Each row is a point on a tangle of strands that fork and nearly touch. The rows are in no order.
Points whose rows are less than 95 apart are linked; no others are. Some points are linked to none.
Q931: [ -9  13   9  -4   6  58 -39  14   9  -1  10 -23  16  -9 -50  -2 -16  49
 -19 -13   3]
Q232: [ 15 -20   9  23 -28  -1 -27   5 -15   5  15  -7  29 -33  24  -1 -13 -23
   5 -30   7]
Q402: [ 23 -31  -1 -11 -10  13 -72  26  -1   4 -15   8   8 -41  16 -32  10 -22
 -36   6  34]
Q180: [ -9   5 -23   0 -11 -68  -7  21   1  31  36  34  10   2 -12  24  54   4
   9  46   1]
Q60: [ 25 -21  -5  -5 -43   0  67   3  27  11 -25   2  -6  26 -61  12  31  -6
  45  -8  -2]
Q361: [-13   3  14  33  25   9   0 -28 -19 -14  28 -28   7 -22   6  30 -10  25
  -8   7  14]
Q519: [-12  29 -18  14  48 -21 -10 -45  43 -19  11 -18  -9  -7 -30 -15 -41 -12
   1  -4 -21]
Q278: [-15  -2 -26 -53  -2  13 -34 -28  -5  20  35   2  -4  10  24   1  21  16
  25  30 -37]
Q786: [ -5 -20   3   1  25  32  48  35  -6 -20 -29  -4   4 -26 -18   5 -31 -12
   3 -33  39]
Q487: [ -8  -4   0 -59   4 -12   3  12   6 -25 -33  34 -35  -5  38 -38 -26 -45
 -25 -41  34]
Q676: [-20 -25   9  24 -33  63  39   9 -17  19 -10 -38  -2 -11 -50  -7   2  39
  30 -24  41]
Q564: [ 18   1   4  -4 -45   4   8  -2  -8  20  15  23  -1  16 -29  23  13  -2
  25  34 -19]
Q366: [-28 -23  52  38  26  16  27  -6  -5   3 -31  16 -18 -23 -31   1 -19 -37
   8 -22  -3]
Q565: [  4 -42  10  25 -25  31  53  19  12   0 -32 -21 -12  -1 -45  -8  -3  21
   4   9  41]
Q185: [-12   2  26  -4 -28  74  18  13   6  50  29   1 -17  30 -26   2   3  50
 -14  20 -17]
Q837: [ 44 -31   3 -10 -13  -4 -46  36 -22   9  -5  11   4  -4  14 -16  41  -4
 -17  42  33]
Q388: [ 28  10  -2   0  30 -36 -39 -44  23 -10 -13  26  -2   6 -23 -10  10   2
  11 -14 -48]
Q15: [-23 -10  42  28  44   3  12  22 -43 -14 -17 -11  -8 -28  47  -1 -10 -32
 -21 -14  30]
Q622: [-36 -16  -8   4  17  -6  13 -15  28  -3 -29 -11 -33 -15 -13 -34   7 -27
   2  50  36]
Q66: [-24 -23   2 -31 -18 -21 -38   9 -18  12  27  11 -25 -11  -7  21  51  53
 -20  46  -6]
Q164: [-16  34  18   4  23 -47 -36 -37  36   0 -38  31 -31  -8   4 -15  13 -47
 -27 -15   8]
Q830: [ 44  -8  16 -22  -2 -37 -20 -23 -32  -2  17  41   7  42   1  -5  29  -3
  29  -4 -34]
Q949: [ -1  -8  -9  -8   0   9  14  24  20   6 -23  -1  19 -45 -23   0  -2 -32
  -1 -23  36]
Q983: [  5  14  31  12 -31  70 -18  41 -13  37  12  -2  -4  26 -42 -24  -4  22
  -7   6 -26]
Q631: [-27  11  50  13  30 -58 -43 -20  11  -9  -6  38 -19 -34   4 -12  13 -29
 -48  16   4]
Q554: [ -6 -12  32  16  44  13  13 -18   7 -30  -3  11  15 -31 -47   0 -20 -16
  -1 -25 -23]
Q391: [ -8 -36  18  -6 -15  30 -43  -2 -15  21  23  -4 -30 -12 -25 -13  36  46
 -12  38  10]
Q707: [ -4   4  24  54 -37 -38  39  27 -11  20  28  21   2  28   5  44   1  16
 -13  19  -4]
Q541: [ 12  -4   8  15  -9  48 -26  32   8  16   2 -11  39 -13 -66   0 -33  22
   7 -40   2]
Q36: [ 61 -12  19 -25 -29 -20 -28   4 -20  -6   1   7  36  13  50  -6 -15 -20
   7 -41 -39]
Q888: [ -5 -22  -4 -38 -21  86  17 -12  -2 -25   6 -36   5  10 -19   1 -20   1
  22 -18 -10]
Q194: [ 42  -2 -12 -11   7  21 -30  50  10   1  -2  14  55 -17 -57   2 -25   0
  -4 -16  -6]
Q903: [-11  41 -33  10  63 -30  12 -60  35 -33 -27   4 -19  -9   2 -14 -23 -27
   0 -25   6]
Q568: [-43 -12 -15  24   6 -17  43  -9  -8 -20 -27  -7 -32  -2  37 -11   7 -41
  -6  51  31]
Q371: [ 19  -3 -31 -67  -6   3  30  15  21 -24 -51  35 -36  14  15 -29 -21 -45
   3 -47   5]
Q875: [-40  22 -41  11  40 -23  -5 -54  27 -28  31 -17  -8 -33 -24   5 -17  -2
  20  29 -20]
Q957: [ 52  -3  28  -5 -13 -18 -30   9 -23  13  23  24  46  43  10  -8  -4 -23
  39 -13 -44]
Q442: [ 22   5   4   3   8 -67 -22 -10   7  14   5  36  -3 -18 -17  11  61  -1
   1  23  -2]
Q919: [ 10  16   4  21 -22 -44  41 -13   6 -20  -1   0  -7  19  56   5  -7 -43
 -38   4   9]
Q531: [  5   4 -19  10  24  44  34  60 -34  -3 -10  -6  29 -25 -10  -6 -50   5
 -12 -40  29]
Q696: [ 36   8  17   1  17 -24 -49 -32 -18  10   2  54   2   1 -16 -37  34 -34
  24   3 -55]
Q920: [ 37  -7  -1 -21  -6 -33 -25  20 -19   7   1  25   8  33  17 -28  38 -25
   6  37  28]
Q695: [-19 -25  19  40 -14  34  23   2 -19 -14 -10   0 -24 -18 -17 -23 -22 -28
  15   5 -11]
Q336: [ 29 -19   4 -20 -30 -26  48   9  13   8 -30  22 -13  38 -12 -19  46 -25
  40  -2   6]
Q312: [  3  12   3  31 -37   9   5  30 -31  -3  32 -38  20  21  46  19 -17  37
 -47   1  45]
Q780: [ 14   7  14   2  38  -5   2 -13  37 -38  -5  -1  15   0 -29 -12 -53  -5
  -4 -32 -42]
Q852: [ 26  20 -20 -40   3  -7 -38 -34  10  -5  19 -18  15  18  27 -17 -21 -17
  29 -14 -59]
Q808: [  5  11  -3  -6   5  63 -40  26  23   4  12 -18  -4  22 -39 -12 -16  22
 -20  35  -7]
Q463: [ 34  16 -16  -7  43 -60 -41 -50  40 -10 -41  27  -3  -4  -2   3  -9  -7
 -15 -43 -26]
Q97: [-30   9 -36  17  -6  -3  42 -19   0 -15  23 -27 -17  -3  49  -4 -15 -34
   4  37  19]
Q712: [-34   8 -34  10  28  46 -25 -33 -29   5  16 -71  25 -48  23   4 -30  19
  41 -19  -4]
Q173: [ -4 -23  -6   8 -30  12 -27  14   2  37   0  -6 -13 -42 -39  -6  24  30
   1  37  40]
Q142: [ 16  13 -17  -9 -31 -36  44   6  10 -17 -26   2 -22  31  52   9  19 -37
 -13 -23  29]
Q764: [ 21  11  -1  23 -23  11  -8  36   6  -6  12 -36  43  33  26  13 -39  21
 -31 -18  28]
Q451: [ 23  16 -41 -43  45 -35 -18  -1  30   3 -72  24   0  25  -3 -16  37 -23
   8 -40  26]
Q140: [-24   3 -22 -22 -46  48  25   0  -2  37  14 -21  -1  10   7  32   5  42
  15  17  24]
Q782: [ 47  28 -37 -31  36 -21 -14  37  32  -8 -41  29  23  44 -26 -11  19 -21
   8 -18   3]
Q833: [-19  -5  14  -3  -1  67   9 -40 -45  33  38 -60   4 -27  18 -11   6  36
  12 -33  10]
Q585: [-28  40 -23   5  32 -50 -15 -38  39 -21 -16  12 -21 -14  31 -31 -12 -48
  -8 -12   9]
Q718: [  6 -10  13 -34  31 -12  -8  -7   7 -50 -22  14 -17 -23  38 -22 -13 -29
 -44 -26  17]
Q247: [-24   8 -43  12  35  27  14  -9 -22 -17 -15 -57  19 -34  31  13 -30 -19
  31  -9  13]
Q926: [ 18   1   5   7  15 -15 -47  14  10 -24  -5  16   5 -17  32 -16 -10 -35
 -47  10   6]
Q495: [-16  14 -10   2 -30   4 -20  44 -16  32  40   5   5  38  43   2  11  24
 -36  43   5]
Q783: [ 24  22   0  10 -12 -31 -12  -7  20 -19   0  19  10  12  32 -15  -7 -42
 -26   5 -13]
Q848: [-46   2  25  25 -15  11   9  -3 -11  24  40  15  10   7 -28  31   9  65
 -14  17 -30]
Q395: [-42 -12   7 -35 -12  -5 -33 -27  -7   4  40  32 -40  -8  13  18  29  44
  -4  40 -45]
Q508: [-13  32   6  30 -39  -8  -4  30 -17  48  43 -10  13  11  43  11 -24  53
 -35  16   2]
Q79: [-38   5  21   5  -2  43  -5  25  -1  66  14  24  -4  17 -45  18  24  56
   6  32 -41]
Q598: [-28   6  51  34  65 -25 -11 -19 -17 -30 -17   3 -23 -25  33  -3   0 -32
 -35  13  13]
Q405: [  0   5  34  54 -22 -34  67  17  10   5   4  25   2  13 -18  31  -1 -19
 -10  -5  24]
Q839: [ -9  -7  23 -37 -17 -28  25  -5  -6  10  40  28   1  52   2  40  23  64
   0   9 -48]
Q892: [  1 -42   4 -26  34   6  15 -26   1 -56 -21 -14 -43 -17  13 -26  -1  -9
 -26   3  22]
Q674: [-15   0  12  45  27  16  23  15 -57  -8 -23 -37 -26 -22  47  -3  -6 -24
  -2  21  14]
Q988: [-14  20 -31 -58  19  -2 -15 -38  -3   9  29  15   2  37  27 -18   3  -2
  49  13 -72]
Q407: [ 13  -5  -3 -19 -17 -55  30   3  20  -7 -59  22 -24  27   5 -11  33 -30
   5 -11  23]
Q746: [-40  30  -3  12  24  50   4 -17 -46  25  12 -70 -16 -33  18   2  16  36
  42  -6  -4]
Q914: [  3 -35  31 -25 -12  58 -20 -33 -41  10  31 -43  16 -43  -5   8  -2  46
  -1 -51   7]
Q968: [-25 -27 -23 -16 -26  -8  21 -54  23  16  -4 -31   1 -36 -32  21  29  -6
  48  12  21]
Q238: [ 47  -7   5 -29  -7 -10  -8  16   1 -10   3   9  37 -11  22 -10 -56  -4
   5 -52 -45]
Q75: [ 15  14  10  -6   8 -42  -3 -17  -9   6  18  50  -7  61 -15  15  29  31
  10  -5 -53]
Q13: [-11 -12   3  41 -25  48  19  12 -46  22   5 -28 -13 -19 -13 -14  -6   6
   6   3   9]
Q867: [  7 -38 -18   0 -51 -18  55  -5  16  18 -11 -11  -3  -6 -36  29  26   4
  46  26  22]
Q655: [ -6 -14 -23  18  -8   8 -27  20  27  21 -18 -20  15 -41 -28   6  18   8
 -23   8  45]
Q477: [-14 -25   0 -33 -51  75  25 -21   3  40   8 -27   5   7   4  19   4  18
  33 -12  -1]
Q571: [ -5 -20 -32 -36  12  44  32   6   9 -47 -13 -19  -4 -14 -40  -1 -27   3
   7 -20  12]
Q994: [ -9  27  49  43  26 -33  52   3  25 -22  -8  27   1  27 -21  12 -10 -13
 -14 -11   1]
Q486: [ 34  31  12  33 -15   7  -8  47  17  -4  -6  -2  29  42  -5  -2 -48  -2
 -22   7 -18]
Q58: [-13  23  27  59  35   7  25  -1 -66 -15   1 -39 -29  -6  52  35   8  15
  -1  25  -6]
Q81: [-21  13 -38  29   2   0  38   1  -8 -12   3 -49  20 -18  56   9 -20 -29
  18   5  36]
Q303: [  7   3  -6  12  -5 -40  -3  49 -27  23  18  36   5  34   5   6  52   2
  13  41   8]
Q756: [-14 -10 -18  -4 -70  20  -1  29 -28  37  20  -4   1  11  28   9  15  21
   7  42  29]
Q752: [ 47  15 -44 -56  -9   9 -22   0  20 -28  -9 -17  29  19  25 -12 -49 -16
  19 -45 -45]
Q287: [ 20  19 -27 -33  13 -54 -18 -11  37 -20 -63  40  -4  29  24   4  19 -13
 -27 -66  23]
Q732: [-31   0 -40  -1   4   7  12 -48  17  -3  23 -16 -25 -37 -20   9  13   2
  38  34 -17]
Q76: [-17 -13 -18 -18  36  -3   0 -33  30 -46 -13 -16 -26 -28 -13  -9  11 -16
  -9  13  19]
Q326: [-35   6  18   3  -6 -39  -5   8  13  -3  38  32   5  24   2  39  -5  69
 -16  23 -60]
Q799: [ 67  16 -10 -15  24 -14 -30  48  29 -22 -11  20  41  31 -42  12  -6  -1
  -1 -26 -12]
Q4: [ -5  20  28  56 -12 -25  18  11 -14  13  37  -5  23  18  24  36 -33  47
 -21   2 -12]

A fork is a point with three links, a tip a point with one. Leave the first point through the second and follow the links. Name the first fork or tip that comes.
Q808 / Q983: Q830
Q36 / Q238: Q786
Q568 / Q97: Q914
Q919 / Q142: Q519
Q732 / Q968: Q926
Q903 / Q585: Q58

Follow the links from the first point to the second, and from the first to the third. Name the last point that the two ways share.
Q66 / Q463 / Q983: Q830
Q554 / Q598 / Q718: Q519
Q336 / Q676 / Q631: Q519
Q920 / Q568 / Q585: Q926
Q303 / Q780 / Q97: Q926

A fork is a point with three links. Follow the links from the first point to the second and name the forks in between, in order.
Q571 / Q957: Q786
Q185 / Q36: Q830
Q81 / Q487: Q718
Q554 / Q407: Q519
Q752 / Q312: Q786, Q508
